A landscape with many valleys, sampled at points; each row gives a point and its height.
From any point a ball rolls to the lowest of the 2 points nearest to it. It stops when none of these is lower. Distance is the straight distance between rows; heights are no part of it.
baval: [-15  22  24  -8   9 -58 -21  -6   1 -15 -18   9  20   3 -24  17   8 -14
  -8 -46  30  25   5 -19 -33  21 -12 -44  -8 -23  36 -16 -35  -5   2 -25
  12 -30  21 -54   8   6 -15 -34  45 -19  10  13]  h=3.78
Sodog: [-32 -47 -27  37 -18 -16   2 -17  22  49 -58  40 -13 -27  42  -3 -30  -6
  49  -9  29  20  59   2 -47 -20  46  20  -1   6 -17 -52  -1 -18  10 -68
 -10 -13  33 -22  45 -17 -14  37  -2  47  40  -7]  h=5.36
Laga: [ 14  29 -25   7   3  41  41  -7 -20 -27  24 -34   6  13 -10 -18  -3 -11
  51   4 -24 -15 -30 -10   5   7 -15   7   9  42 -31 -25  89  27 -28  26
 -26  34  -3  46  -1  -4   4  50  -2  38   2 -14]  h=2.16
tez: [ 11 -62  13 -24 -49  44  -4   6   7  19 -51  -2 -25  13  12 -27  12  34
 -24  11 -22  18  37  52   2 -26  15  31  -7 -33  32  89 -22  11  40 -10
  13  15 -22 -14 -37 -26 -15 -26 -25  -8 -12   2]  h=3.56
kal: [ 52  39   8   2  51  -9  -2  18 -30 -68  53 -14   0  26 -59  13  17   1
 -15  10  12  -4 -75  -5  25  45  -4 -29  18  12 -50  41  -2  33  -2  35
  -6  -1 -35  45 -37  59 -13 -41  -3  17 -13   2]  h=6.05
pag: [ 34   6  26  21  33 -20  35  33 -11   6  35   3  -1  37  -7  -2  10 -22
 -36  23  67 -33 -43   5  24  55 -10 -49  -3  26 -65  24 -21  25  -1  45
  21 -37 -29   9   0  48   1 -59   6   1   2  25]  h=4.50
Padaf: [ 30  31  -1 -40  22  -1 -46   7 -20 -60  34 -23  24   9 -47  25  31  27
 -55  13 -31   7 -12 -11  25  -3  -6 -17  19 -16  30  55 -44  -5  23  25
 -12 -15 -23   9 -70  17 -12 -42  -3 -29 -32  -3]  h=2.66
Nibu: [-13 -35  29 -53 -27 -29 -46 -18  34  32 -52  50  14 -28  35  10 -24 -27
   3 -28  16   6 -22   7   1 -33  -1  25 -10 -28  10 -54 -19 -64  -3 -26
  41 -22  46 -31  28 -24  15  17  19  -3   2   9]  h=5.73
ribo: [  5  14 -36 -31 -19  26 -24 -21  23 -22 -35 -23  51  12  29 -32   8 -30
  27  -1   3  34  -4   5 -23 -36 -29   2   3  14  27 -52  53   6   1 -19
 -11  -3  23   7  -2 -11 -18  50  26  25 -23  -1]  h=5.44
luz: [ 16  15  -7 -31   4  25 -29  -5 -22 -50  19 -24  -2  -2 -45  20  36  42
 -30  22 -75  12  25   9  43 -31   5  23  13 -19  36  74 -20 -22  22  36
 -21  13  -5  23 -59  18  -5 -31 -23 -33 -39  -3]  h=2.17
gif: [ 27   6  -5 -22 -25  21  -9  -1 -46 -52 -35 -31 -25  40 -28  -4  39  20
 -14 -25 -39  36 -31  54   4   1 -22  17   3 -14  29  56  56  34  32 -22
 -12  29 -22   6 -49   2 -32 -29   1  38 -20  -2]  h=3.00
kobob: [ -9   3  19 -22  22 -30  -4  10 -38  -8  -7   3 -34  -3 -28  44  32  18
 -10 -29 -40  17  39  40  -9  26   0  24  -7 -36  28  42  -9 -39   7 -23
  -6  15  29  22 -18   8 -11 -44   3  11 -12 -13]  h=2.64
matuz: [ -3 -37  -2   9 -26  36  40 -10  -1  45  -2   1 -23  -5  22 -36 -39  15
  -4  -4  -2 -24 -36   3  20 -36  18   6  -7  19 -29  -2  23  24 -27 -12
  25  11   1  -8  26 -40  26  43 -35   1  47   1]  h=4.54
dadep: [  9  13   7 -51   0   1 -40 -30  20 -15  33  -9  40  18 -14 -15 -11 -12
 -46  -9   6  -4 -64 -40  32 -40 -15 -44  10  10  26  -5 -28  19  -7  22
  15 -17 -14 -35 -21  -9  17  -7  10 -72 -18  21]  h=4.33
rutim: [-33 -44  35 -24  -3 -36  -8 -22  20  27 -23  23 -22 -63   0  20 -26  31
 -29 -36 -24 -18  10  -9   8 -12  26  18  -1 -57  28  -1 -34 -25 -22 -12
  37  36   9 -67   6 -46  22  -4   2 -55  51   0]  h=5.04
Febof: [ -1  24  25  21  27 -37  17   0 -38 -36  18 -13  -5  13 -34  13   5   8
  -8 -30  18   6 -11 -17 -14  32   7 -35   5   3  10  16  13  47  -6 -15
 -18  13 -13 -26  -5  10  -7 -26  29   5  36   7]  h=3.79
niv: [ 10  36 -13  20  37  22   4   8 -11 -44  70 -26   6 -11 -36   3   8  33
 -14  36 -39 -23  -1 -30  42   2  17   0  16  18   3  48 -29  24   1  64
 -35  15 -44  33 -35  23  14 -20 -34 -30  -3  -7]  h=4.91
fos: [  0  66  -9 -22  21 -16 -22   0  -9 -61  37 -29  43  -4 -26  29   8   4
  14  -6 -43   5 -16 -32  -4  13 -25 -21  19   9  22 -30  12 -26 -13  13
 -30  -3  24  37 -14  23  -1   9  20   1 -20 -29]  h=2.95
zev: [-12  24 -46 -21 -27  40  -7 -16  21 -43 -17 -50  43 -25  21 -21   9  14
  38  14 -52  17  16 -20 -19 -27 -27   6  26  32  56 -59  59  18  11   0
 -20  43  15  19   6 -13   0  61   6   7  -5 -21]  h=5.34
Tanod: [ 26  28 -29  30   9  27  30  12 -34 -42  26 -23 -29  -2 -15   4   7  11
  51  23 -39 -29  20  14   3  24  -6  38  -1  26 -16  15  53   8 -11  25
 -20  38   0  64 -10   7  -3  19 -22  60 -14 -30]  h=1.71
muzo: [ 21   3   9  -9   0 -11  -8  41  18  34  13  15  22  37  11  10 -11 -54
 -34  31  81 -26 -24 -11  27  10 -39 -40 -20  -1 -44 -14 -53 -21  15  39
  43 -67 -25  -1  26  26  -4 -42  -7 -27 -32  40]  h=3.77
pabuf: [ 19  70  -3 -21  23  -9 -64  16  -5 -61  25 -28  36  11 -53  41  29  24
 -26  15 -23  29  34 -48  -9  10 -16 -29  18 -15  56  15 -45 -24  27  23
 -19 -19 -11  16 -50  38 -33 -29   3 -39 -43  -4]  h=3.11
ninif: [-21  43  19  -6  34 -29  -8 -10  25 -16  73 -13  30 -15 -27  11 -12  14
   7 -19 -19 -15 -33 -81  12   7  14 -48  12  17  10 -29 -33   4 -36  27
 -18   1   2 -14  -1   2  21  19  12 -53   1  -6]  h=6.32
dab: [ 24 -30  18  34 -14  23  35   1 -22  16 -17  -5 -23  22  -1 -29  -6   5
 -14 -11  25  -1 -16  46   7  12 -12  -6 -16  14 -19  47  25  49   9 -21
   4   3 -28 -16   6 -10 -12 -15   9  18  22   5]  h=4.10
litap: [  6   3  -4  17  30  27  34   2  -6  -4  57 -26 -14   6 -15 -20   5  23
 -12  43 -32 -45 -32  -2  49  17   8  10   5  27 -40  35  -2  26 -14  50
 -10  13 -35  32 -20  15  27 -10 -18 -15  10   0]  h=4.76
Zozu: [-51   0 -14 -28   4 -30 -33  -3  46  14 -22  21  28 -59  17  38  -2  14
  24 -10 -42  11  77 -13 -28 -10  16  25   8 -29  38 -53 -33 -73  -2 -21
   1 -10  56   7  13 -25   3  13  15 -17 -15 -17]  h=3.91
fafin: [-21 -64 -15  26 -34  25   8   3  14  64 -22  26 -23 -32  35 -18 -23  39
   9  17 -14 -16  50  11   6 -39  40  35   4 -13   0  14 -24  -6   5 -19
   9   6  -8  -8   0 -43  15  18 -43 -11  19   0]  h=5.95
Bukav: [ -1  -2  -5  38  17  12  36   7  29  41  22  17  15  11  38  -9 -20 -59
  25  25  51 -15  -9 -36  -8  12   7  -9 -12  40 -59 -71  -3   2 -31  13
   1 -26   4   1  47   6  19  43   2  10  11  19]  h=3.13
Lesil: [ -5   4  -7   9  15 -11   1  23  39  40  30  21  19  11  28  12 -26 -41
 -13  34  53 -45  -7 -48  25  -3  -8 -20 -18  21 -42 -29 -50 -12  -8  43
  29 -60 -18   1  32   7  29 -10  -7 -52 -19  32]  h=3.58
sov: [  9  16 -22 -15  -1  10   2  13 -18  -6 -18   2 -18  16  -5  41  29 -25
  -2   6 -31   9  44  52 -17   3 -15  44 -15 -13   3   5  14 -49   6   0
  -6 -15  32  70   2  26 -12  -9 -24  44 -50 -35]  h=3.20
Bedil: [-16  35 -41  25  14  20  11   3  17 -31   9 -18  26  13  14 -13   5 -32
  40  27  20   2  20 -28 -42   0 -20 -11   7  35  -2 -49  50  17  -7   8
 -26   8  -6  28  20  21 -22  46   9  24  -6  -6]  h=2.59
Vadol: [ 21   6  -2  36  39  14  40  22   2   4  62   7  -6  36   5 -14  -1 -11
 -13  37  28 -48 -35 -24  23  33  10 -27   0  45 -64  11  -5  40 -14  63
   3  -4 -42  25  -2  44  26 -23  -6 -13   6  24]  h=4.62
sasu: [-18  -1   4  -8 -11   9  17  -7   2  -4  16   5   4  -7   3  -6  -7  -5
  15 -22 -25  -7 -19  -1   8  -6   6  17 -12  -2   6 -28  13  -7 -14   5
  -8  10  15  12   8  -2  14  26   0   4   6 -10]  h=3.24
kol: [-25 -21  33   5  -2 -18  -3  -6   3  23  -6  10  -4 -17   5 -12 -11  16
 -20 -13   1  -7   6 -10  -2   1  24 -13 -11 -21  17   8 -26  18  -7 -15
  12  12  -1 -53  11 -19  14  -9   6 -39  35  12]  h=4.92
vud: [-16  16 -43 -13 -16  60  10 -23  18 -30  21 -53  23  -6   1 -36 -12  32
  10  30 -60  -2   4 -36  28 -54  -8  10  23  23  39 -21  27   3  -4  26
 -31  39 -14   8  -7 -27  11  45 -28 -23 -15 -24]  h=5.21
zuka: [ 30  41  14 -15  41 -29 -22  21   2 -45  73  -4  19  18 -62  15  19   1
 -36  -1   6 -20 -66 -44  44  24  -2 -46  31  12 -32  29 -43   9  -8  43
  -1 -22 -27   3 -37  45   0 -34  -5 -35  -8   7]  h=6.14
til: [ -2  14 -10 -24  -2  16   7  -3  10   5  15   4   4   8   6  -3 -13 -50
  30 -12 -19 -31 -39  23   9   2 -13  29 -10  20 -39 -37  27 -32 -28  11
   3 -23  17  49  26   7  18  32   4  24 -28 -10]  h=3.44
talu: [ -3 -42  44  17  -1  -5  21   9 -18  25  17  -8 -18  -4   3 -21  -3  29
 -53  15  19 -30 -25   8  25   9  21 -20  -1  -7 -10  59 -33  38   0   1
  21   4 -39 -50   0  -2  24 -30   5 -47  43  26]  h=4.77
Rufek: [ 24 -11 -10 -53 -47  13 -40 -20  11  -9 -75  30  15  36  10 -27  18 -49
  -3 -22   1  36 -24  65 -18 -32 -41  36 -13  -8  19 -19  36 -16  22 -20
  11 -12  20   5  -6  -3 -17  17  23  43 -49  -4]  h=5.59
Tem: [  2 -15  -1 -53 -35  -1 -14 -33   6 -20 -66   2  29   0   9 -32   6 -20
   9 -52 -21  40 -37  34  -4 -34 -30  10  10  -6  30 -35  69  -3   3 -42
   1  23  34 -16  10 -32 -15  37  30  38 -10  -9]  h=5.52
mogug: [ 12 -17   3 -33 -19   1  -9 -15   6  25 -26  31 -12   5  24  -3 -16 -73
  19   1  29  -6 -24  35 -10 -11 -17  41 -20 -18 -44 -45  14 -54   3 -18
  23 -44  34  33  27   9   2  29  13  38 -29   3]  h=3.60
rar: [ 20  53  21 -27  31 -33 -22  -5   0 -63  61 -11  40  -4 -55   7  -6   8
 -29 -18 -34  -1 -84 -68  32   6   8 -72  34  14  -5  -4 -15  15 -23  29
 -10   3   1   0 -36  22   9   4  20 -50   0 -12]  h=6.24
vamen: [  6 -26  13 -32 -19   6 -18   7 -30 -22 -41  -6 -21  22 -17  -5  28  20
 -35 -19 -38  26   4  54  -4  -2  -9  13 -13 -25  47  70   6  13  25 -15
  -7  23 -10 -22 -35   3 -23 -33 -15  -7 -23   9]  h=3.30
zokol: [-41 -10  21  53  19 -23  47  -6  -3  48  28  26   0 -36   2  13 -33  13
  22 -14  15 -15  25 -44 -23  20  33 -26  -2  20 -24 -37 -10  16 -39  -9
  -1  13   3 -42  50 -18  28  15  11 -23  56   5]  h=3.59
tubu: [-17 -26 -47  -5 -14  20  -7  -5  32  34 -20  22  10 -14  51 -14 -23 -31
  39  11   2   5  40   8 -21 -29  13  49  -7   7 -21 -60   3 -30   3 -29
 -13 -16  32  41  24 -19  -9  50 -14  19 -14  -4]  h=4.24
maved: [ -7 -34 -29  20 -27  20  13 -21  30  42 -19  17   0  -3  42 -48 -28 -23
  29   7  28   6  -4  -5  -1 -42   4   8 -12  19 -20 -47  25  11  -7 -20
  14   0   7  -8  37 -36   2  59 -24  22  21   2]  h=4.39
gipo: [-35 -26 -44 -11 -23  12 -22  -3  35  36 -23  34  14 -36  40  24   2  11
  23  18 -23  -7  78   0 -20 -33  19  49  15 -21  18 -31 -28 -74  14 -10
 -13 -12  43  38  10 -17  -4  29 -24  -4 -25 -15]  h=4.08
vove: [-18  55  11  25  29 -39   6   0 -10 -29  31 -11  25  -2 -20  14   5  -9
  26 -27  21  17  -8 -48 -27  33  -3 -61  11  27   0 -43  25  22 -15  -4
 -17   3   8 -10   9  25 -10  10  36  -2  13   7]  h=3.52
desav: [  7 -27  38 -16   7  13  37  -4 -16  10  47 -18 -20 -11 -14 -19 -14  25
 -48  10 -24 -36 -90 -12  65  -8  12 -16   7  14 -33  47 -12  30 -24  18
  25  14 -26 -30 -18 -10  40 -16 -11 -53  45  12]  h=4.63
Gezud: [-22 -80  21  54 -19   4  22  17  10  77 -29  42 -58 -40  36 -14 -32  37
  -9  30  23 -22  35  12  12   1  28  36   3 -21 -30  37 -45   3  -3 -21
  38  -1 -18 -42  11 -25  30 -20 -23 -19  43   9]  h=6.03
guvu: [ -7 -21 -11 -31 -35  37  10 -25 -11 -22 -24 -25   1 -17  -8 -24  -3  30
  13 -21 -66   9  -9  19  19 -28  -3  21  10 -10  30   1  39   9 -11 -19
 -19  43  11  11  -2 -37  15  30 -21   8  11 -26]  h=2.97
zevet: [-26 -64  22  10 -17 -34   5  -9  29  51 -52  45 -21 -51  26  17 -40  21
  -9 -36  20   3  23  -3 -16 -21  33  17   1 -30  17 -35 -40 -33  -3 -43
  27  17  28 -70  36 -34  24   6   5 -17  48   7]  h=5.15
disi: [ -9  10  -9   1  22  10  16   4 -35 -10  38  -6 -22 -34 -39  39  26  44
  14  12 -99 -22  26  29  38  24  19  49  15 -21  15  61  -1 -34  -7  16
 -22  19   2  54 -26  -4  25 -34 -24  -5   4 -25]  h=2.63
tovu: [  4   6   7   7  -8 -20 -25  16  29  49 -13  43   7  20  25  15  -5 -69
   1  13  87   3   8  -6 -19  15 -19 -29 -24  -8 -33 -52 -53 -36   9   0
  19 -69   6 -19  43  11  -6 -22  20 -11 -30  39]  h=3.90
feru: [ -8  59  -9  18  42 -20   4  10   1  -9  54   1  19  -9 -18  29   2  -2
  27  13 -22 -24  18 -21   6  35  -4  -7   2   9 -19 -21 -25 -28 -15  26
 -26 -13  10  54  -3  12  11   5  -9  -6 -17 -15]  h=2.58
Sezi: [ 10  62 -22  28   1  -5   2   9 -15 -49  -5 -30  -8  18   8  17  21 -19
  47   2  13  30  39 -12 -53  32 -21  -9   2  19  15 -33  53  11   7 -10
 -26  19  17  35  -2  25 -31  16  14  58 -17 -15]  h=2.93
tidi: [ -8 -56  34  15 -15  -4  40  -9 -12  59 -23  16 -39 -42  18  -9 -41  19
 -15 -22   4 -20 -47  16  12 -10  21  -3  -2   1 -41   6  19  17 -34 -13
  45  32   8 -49  32 -31  38  17  -6 -14  57  -1]  h=4.66
novaz: [ 10  58   2  -1  32 -15  16 -12  -2 -61  44 -11  44  16 -16   2   1 -15
  41 -22   2  10 -50 -40 -12  22 -24 -34  17  37 -18 -51  49  10 -14  23
 -12  -2  21  24  -3  31   1  34  27  11  -3 -20]  h=3.25
Vem: [ 14  47  -1  -9  24 -34 -38  13  -9 -42  -9 -16  20  26 -23  20  32   2
 -11 -22  17  26  29 -19 -22  20 -27 -44   5 -16  53  14 -20  12  20  -9
 -12 -13  -6 -22 -26  14 -27 -39  21 -18 -24   1]  h=3.51
Zoves: [-52   9  -3 -31   7 -59 -28   7  18 -19 -56  25  27 -42  13  33  14  16
  16 -30 -35  26  88   3 -55  11  -3   2  21 -37  68 -48 -24 -51  18 -41
 -15  13  54 -13  19 -10 -36 -12  34   6   1 -25]  h=3.71
zal: [-39  29 -22  16  16 -23 -12  20  19 -19 -41  -1  23 -17  28  28  36  12
  36   4   4  40 109  -3 -72  15 -10  11   7 -18  52 -41   2 -28  26 -37
 -29   0  44  13  20  10 -40  -4  13  29 -15 -18]  h=3.48
vimag: [-14  -3  17  67  27 -31  37   1 -23  16  13   6 -26 -18  -3  15   0  27
  19 -14  12   0  41 -21 -21  46  38 -24  -6  16 -10  11   8  42 -13 -17
 -22  14 -14 -30  23   9   1 -13  18  16  39   4]  h=3.86
nugu: [ -3   9 -14   8  10   2   3  19   4  22  19  11  -3 -13  -5  35   7 -15
   9  10  -6 -26  46  19  -4  11   8  33 -15 -12 -10  11 -24 -48  -1  12
  -4 -22  17  51   6   6  10  -9 -18   7 -22 -11]  h=2.94
Kab: [  2 -20   3 -11 -27  -4 -35   1  49  48 -31  36  11   7  48  -1 -26 -85
  18  17  75  -3 -28   4  -6 -23 -20  15 -25 -10 -39 -75 -37 -51  -1  -7
  39 -65  26  10  41   2   4  24   5  13 -22  39]  h=3.75
kago: [-12 -59  -3 -35 -43  27 -18 -18  44  47 -19  28   3 -31  36 -20 -27  22
 -23  21 -18 -19  -6  -5  21 -56  19  36  -9 -19   7  -1 -31 -28   3 -12
  34   0  -3 -29   6 -44  37  20 -35 -44   1   3]  h=5.87
mesod: [-11 -65  48   7 -18 -14  19 -11 -30  37 -45  25 -64 -27  -7  -6 -15  28
 -25 -24  -4  -1  -2  51   2  11  19  25 -12 -44   0  57  -4  -5  -5 -45
  17  38  13 -48   3 -25   8 -33   1   3  48  -9]  h=6.15
milus: [  2   4  23 -35  -9 -31 -40 -10  28  17  -7  11  29  11   6  -8 -11 -30
 -37 -28  42   1 -39 -33  13 -22 -11 -38   0  -7  18 -17 -53   9  -5   0
  40 -33  -4 -59  12 -18  11 -14  22 -67 -10  25]  h=4.17
peme: [ -8  17 -33  -6  -2  32  17  -5  -7 -31  34 -33   2 -16 -21  14   2  15
  24  20 -89 -14  19   6  29  -5   5  40  24   7  10  13  19 -29  -4  35
 -38  27   3  59 -14  -3  18  12 -25  21 -18 -32]  h=2.21
kun: [ -7  15 -39   4  -1  20   1 -20  26  18  -2  -2  35  13  38 -33  -8 -74
  40  12  51   0 -15 -25 -36  -1 -15 -16  -1  39 -29 -90  44   5 -24   2
  -6 -23  22  10  39  10 -19  62  23  30  -6  18]  h=2.89
livid: [ -4 -77  39  20 -22 -21   3  27  -1  63 -37  37 -70 -33  26  11 -11  21
 -19   9   8  -6  31  62   3  19  25  35 -13 -37 -19  53 -31 -30  10 -32
  32 -12   5 -21  11  -4   8 -39   3  14  24 -10]  h=6.09
dez: [ 41  39  -5  42  15   1  25   7 -47 -37  -3 -23 -28  40 -20  -5  11 -16
   9 -11  55  10 -20  13 -20  50 -25 -21  -7  28 -27  23  63  43  11   2
 -12  16 -28  20 -11  34 -19 -11  21  65  -6   9]  h=5.85
lor: [  0   2  -9  16   3  34   0  12  -7   8   5  -3  -9  15 -15  10  26  35
 -22  44 -12 -13  67  17  10 -11  17  27  -4 -23  26  75 -40  -1  31  23
  -8  -1 -27  21 -35  14 -18 -34 -43 -12 -28   7]  h=2.13
sozef: [ 27  17 -10  40 -11  37  34   8 -45 -33 -11 -43 -40  34 -19 -26   7  16
  28   6  23  21  -3   7 -16  32   0  -3  -8  35   5  45  71  78  18  -8
 -17  31 -42  -3 -26   5 -24  -5   0  55  16   4]  h=5.75
neri: [ -3  27 -39  17  -1  44   1  -2  17 -18  47 -40   7  16 -11 -19  -1  36
  -3  52 -17 -13   8 -51  15 -27  -4  -8   7  29  22   3 -19  29   5  45
 -29  19 -40  16 -19  -3  -2  24 -30 -23 -21   0]  h=5.08
Nomi: [ -9 -11   5  32   7   7  19   0 -28   0  10 -28 -38  -3 -21   2  22  44
   8  13 -21   4  44  25  -1  25  19   8  -4 -18  17  75 -14  21  11   1
 -19  26 -32   7 -34  -3 -18 -32 -32  12  13  -1]  h=1.57
nefet: [ 15 -45   5  10 -26   9  -6   0   0  37 -48  31 -14  24  27 -29 -14 -11
 -16  -1  54  15   1  51 -11 -19  -8  11 -12 -13  -8  17  -4  13  17 -27
  20 -19  -2 -20   5 -11  -6   4   9  33  10  12]  h=3.93
vot: [ 15 -33   6 -66 -33  -8 -38 -14  24  13 -77  46   8  12  13  -2  -1 -21
 -14 -36   5  39 -12  38   2 -38 -11  37 -15 -36  29 -15  -6 -43  23 -35
  24 -23  31  -8  10 -19 -12  -1  15   9 -31  13]  h=5.66
moman: [-16 -13  27 -32  12 -23  -2  -8 -22   2  17  17 -26 -36 -30  52   3  18
 -11 -16 -83 -17  -5  29  27  20  13  30   8 -37  -4  40 -17 -53 -25   6
  -9   6  24  25  -9 -13  24 -36   4 -13   9 -23]  h=2.96
Lomil: [  21    3   23  -34   -9   11   -2  -17   -3   -7   32  -24   24   25
  -15  -40  -12   -2  -42    2    2  -13 -103  -12   54  -34   -6  -25
    6   19  -12   19   13   37  -21   37   25   -4  -21  -24  -23   -6
   19   12   -1  -38    0   10]  h=4.47
vol: [ 12  13  -9 -29 -25  23   0 -25 -28 -61 -24 -37  -8  11 -22 -26  13  26
   9 -25 -50  30 -31  17  10 -15 -22  26  17   6  31  24  72  30  11  -7
 -21  43 -12  -2 -28 -20  -7  19  -3  34 -10 -24]  h=2.67
los: [ 33 -20  36  -5   9  -7  30   5 -39   7  24 -14 -27  22 -12 -20  11   1
 -35  -9  10 -15 -67  46  33  24  -8  -3  -1  -1 -41  61  29  25  -9   4
  20   3 -26   3 -22  14   3 -36   6   0  21   0]  h=4.25
Nuto: [ 35 -10  24 -24  19  -7  19  34 -27   2  27  -1 -18  29 -18  -1   9 -15
 -63  22  32 -25 -88  44  59  44 -16 -14  13  12 -71  62  -8   9   4  25
  37 -20 -42  20 -21  45  21 -56   3 -15   8  18]  h=4.37
geton: [ -4  49  -6  -2   6 -30 -18  13  -7 -35 -36 -20  18  10  18  17  34 -20
  35 -20  27  51  57   7 -58  19 -31 -18 -17  -3  39 -39  30  -6  31 -34
 -26  -9  29  15  11  18 -46   0  32  35 -29   0]  h=3.22
zarev: [  4  42  -6  19  22  -7  -3  19 -45 -27  11 -27 -27   8 -32  48  40  16
  -3   0 -24  19  36  21  -7  31  -2   3 -14 -13  14  41  -1  -4  14  12
 -26   9  -7  33 -27  37 -18 -40 -15  15 -12 -10]  h=2.22
tados: [  3  -3 -33  56 -13  32  31   3 -20   4 -12 -21 -21  18   7 -23   8  13
  35   9  17  -1  44  15 -37  12   0   2 -15  25   2   9  55  48  15 -12
 -19  28 -26  10   1 -12 -28  11 -10  56  17 -11]  h=5.64
Tuf: [-21 -46  -3  27 -20 -27 -24   1  39  55 -48  53   4 -24  59   4 -30 -12
  23   0  58  14  26  -8 -37 -30  28   7  -5 -22  -8 -69 -35 -30   0 -47
  20 -28  26 -53  44 -31   0  22   6   6  27  25]  h=5.26
lon: [  1 -12 -23  46  -4   8   8  -1   0  20 -41   3 -25  16  26  -4   2 -22
  37   5  48  31  61  29 -53  12  11   9 -15  10  -7 -14  45  29  18 -46
 -10   8   4  10  24   2 -35  13   6  74  -3 -13]  h=5.55
Puti: [-12  56  11   0  24 -26 -20 -20   2 -59  42 -42  36 -15 -23   4   4  34
   5 -20 -14  24 -21 -79  -1   3  -3 -58  35  16  54 -33  -6  28  -1  15
 -32  31  -3 -45 -17   9 -14  16  20 -47  18  -8]  h=6.42
beva: [ -7   7  26   9   1 -35 -16 -13  15  15 -27  18  25  15  -2  -8 -11 -33
  -8 -46  71  29 -32 -31 -15   7 -12 -71  -5  -6  13 -43 -10  35  -7 -27
  31 -22   2 -75  39 -13 -15  -4  49 -34  19  19]  h=4.00
Zesaf: [-14   5  25  48  33 -26  30  19  20  44  43  23  -3 -20  26  18 -19 -24
  15  17  34 -31   5 -40  -7  16  10 -16 -16  20 -51 -36 -33 -13 -29  21
   4 -31  -2  -5  49  11  31  -1  -2 -15  19  15]  h=3.34
rimu: [ -8 -44 -25  52  -6   4  13  12   5  62 -14  26 -27 -13  44  -9 -19  -9
  31  21  38   2  60  21 -38   7  19  15  -4   9 -35 -20 -12  -1  12 -36
 -14 -12   6   1  43  -2  -7  22 -11  50  25 -12]  h=5.45
setul: [-14 -43  16 -31 -20  -8 -26 -10  32  44  -3  37  18 -22  27  10 -31 -17
 -11  -7   9 -29 -16 -20  18 -42  10  26 -15 -14  -6 -31 -37 -40 -20   3
  44 -33  17 -12  20 -22  36   8  -1 -38  -3  -3]  h=5.80
sabu: [ 36  -7 -33 -13 -14  49   8  11 -25  -7 -17  -9 -35  43  -5   0  22  -7
 -18  28 -17 -16  15  69  -3   2 -16  50 -24  -3 -23  46  26 -17  19  21
  -2 -13 -10  66 -26  12 -14 -15 -25  46 -38 -14]  h=3.45
Limup: [-19   7  -3 -28   3  20 -20  -4  14  15  10   4  19 -28 -17  23  22  44
 -36  28 -56  -6  64  -1  30 -30  12  31   7 -40  24  60 -50 -36  15  24
  -9   3  -3  12 -34 -11  14 -34 -34 -41 -37  10]  h=2.56
moro: [-17  26   7  19   0 -12 -11 -17  -2 -23  11 -34  26   5 -12 -18   5  15
  -7 -17  13  37  -2 -53 -14  -8  -5 -55   1   9  61 -12  -5  54   5 -10
 -15  36 -21 -72 -10 -17 -10  10  14 -33  34  18]  h=6.51
kasa: [ 19 -67   7 -29 -55  34 -12   5  17  49 -64  27  -8  29  28 -43 -10   4
 -40   3  17   6   5  56   8 -47   8  23 -24 -30  22  35 -14   0  30 -16
  32  -4 -11 -36   3 -24 -13   2 -11  -2 -14   8]  h=3.76
Simaz: [ 50  42  -4  31  37  -9  18   4 -32 -65  41 -35  -8  46 -32 -15  10  -9
  10  -4  34  -1 -82 -15   2  43   1 -38  17  33 -49  29  53  64  -9  37
  -7  23 -42  12 -41  46 -17  -4   2  35   6  18]  h=5.96

Call two points neighbours if one is among the 2 nearest of the other. Go from one point of each pair to the other, from neighbour to neighbour, staying as low as possible. Name the highest point that can't be avoided.
Nomi and luz: Limup
Nomi and vol: tovu
Tanod and Nomi: moman

For each start below, name the point where the ball stops.
tidi: Bedil
Puti: luz
los: vol
tados: luz
Gezud: vol
talu: luz
